Each row is a point on a tangle of strands that fork and nearly touch. The rows are in no order.
Two points are linked if the straight distance between their rows is under 33.5. Some points are linked to none.
pon: |   9 |  40 |  10 |  -6 | -41 |  75 |   8 |  -9 |
dolav: | -35 |  -7 | -13 |  13 |  29 | -50 | -23 |  17 |
dok: |  36 |  12 |   2 |  29 |  22 | -20 |  11 |  22 |
setu: |  -1 | -44 |   8 | -42 | -17 | -11 |   3 | -60 |
bir: |  12 |  34 |  16 |  16 |  -6 |  67 |   9 | -17 |
madu: |  12 |   4 |   5 |  33 |  47 | -24 | -11 |  -2 |
ridot: | -10 |  19 |  18 |  -1 |  -9 |  66 |  -3 | -41 |
kige: | 49 | 34 | 12 | 35 |  6 | 30 | 35 |  6 |
gez: | 27 | -3 |  9 | 11 | 15 |  1 |  2 | -4 |
vini: | -28 |   7 | -31 |   5 |   0 | -49 |  -4 |  64 |
por: | -18 |   1 |  16 | -27 | -34 |  56 |   2 | -58 |
nifav: | -47 |  -4 | -21 |   5 |  24 | -52 | -24 |  30 |
tus: | -12 |  26 |  14 | -20 | -46 |  71 |  -4 | -30 |
lon: |  29 | -23 |  11 | -25 | -16 |  20 |   8 | -21 |
nukav: |  44 |  17 |   5 |  30 |  13 | -11 |  20 |  26 |
Feda: | -41 |  -6 | -37 | -12 | -11 | -49 |  -6 |  59 |
Tivef: |   5 | -17 | -12 |  -8 |  -4 | -45 |  -9 |  38 |
kilev: | -71 | -10 | -46 | -26 | -18 | -34 |  -4 |  60 |
Mag: | -35 |  14 | -49 |  -3 | -19 | -41 |   9 |  85 |
zelu: |  11 |  10 | -10 |  28 |  26 | -44 |  -2 |  37 |
kani: |  -5 |  34 |  17 |   6 | -11 |  69 |  -1 | -34 |
Vak: |  -4 |   8 | -14 |  23 |  20 | -48 |  -5 |  43 |
ritem: |   6 | -44 |   4 | -32 |  -9 | -31 |  -5 | -22 |
Buf: |  25 |  38 |  16 |  21 |  -3 |  60 |  15 | -12 |
sisol: |   3 | -27 |  15 | -30 | -20 |  30 |   4 | -54 |
rapov: | -15 |   5 | -22 |   9 |   7 | -52 |  -6 |  54 |
zovek: |  14 |   2 |  15 |  28 |  46 |  -6 |  -9 | -17 |
kiz: |  -4 |  -1 |  -1 |  24 |  38 | -38 | -16 |   7 |
Zaru: | -78 |  -5 | -39 |  -4 |  12 | -45 | -21 |  32 |
Binez: |   2 | -37 |  15 | -36 | -15 |  10 |   3 | -60 |
zul: | -68 | -11 | -25 |  -1 |  22 | -51 | -24 |  22 |
betar: |  -9 | -13 | -17 |  -4 |   1 | -48 | -11 |  42 |
vur: |  -8 |  42 |  16 | -11 | -49 |  76 |  -2 | -18 |
gufo: | -13 |  10 |  16 | -26 | -46 |  66 |   2 | -39 |
Nudo: | -59 |  -3 | -44 | -18 | -15 | -40 |  -5 |  63 |
nelon: |   1 |   5 |  19 |  -8 |  -8 |  55 |   0 | -45 |
sor: |  30 | -19 |   5 | -11 |  -4 | -14 |   0 |   6 |
Favo: |  14 |  -4 |  18 |  20 |  37 |  15 |  -5 | -30 |
lafid: | 39 | 37 | 12 | 29 |  4 | 49 | 26 | -4 |
Zod: |  32 | -25 |  11 | -20 |  -9 |   5 |   3 | -10 |
mun: |  -9 | -17 |  17 | -28 | -19 |  44 |   3 | -66 |
beti: |  22 | -23 |  -3 | -10 |  -5 | -33 |  -4 |  21 |
redu: |  14 |  -1 |  17 |  13 |  24 |  28 |  -3 | -32 |
Gutan: |  21 |  12 |  -4 |  34 |  26 | -30 |   4 |  27 |
bivit: |  14 | -22 |  15 | -26 | -21 |  33 |   5 | -39 |
leta: |   8 |  -1 |  19 |   4 |  10 |  40 |   0 | -41 |
mot: | 54 | 23 |  7 | 37 |  9 | -2 | 33 | 22 |
muvul: |   4 | -43 |   1 | -34 | -16 | -40 | -10 |  -7 |
fevu: | 56 | 34 |  7 | 39 |  8 | 17 | 37 | 19 |
gobeb: |   0 | -50 |   6 | -39 | -13 | -25 |  -2 | -41 |
saf: | -19 |  -8 |  -4 |  18 |  35 | -48 | -23 |   8 |

A fork is a point with three links, a tip a point with one. Leave the first point through the second and follow the links. Name the first fork or tip that comes.
kiz; saf => Zaru
gufo; tus => pon
gobeb; setu => sisol
vini; Feda => kilev
beti; Tivef => rapov
Binez; setu => muvul

Name the points in between on the shortest way along the links from the first point to the second, in order.
pon; por => vur, tus, gufo
Nudo; dok => Feda, vini, rapov, Vak, zelu, Gutan
zovek; Zaru => madu, kiz, saf, dolav, nifav, zul
gobeb; sisol => setu, Binez
vini; Zod => rapov, betar, Tivef, beti, sor
leta; zovek => redu, Favo
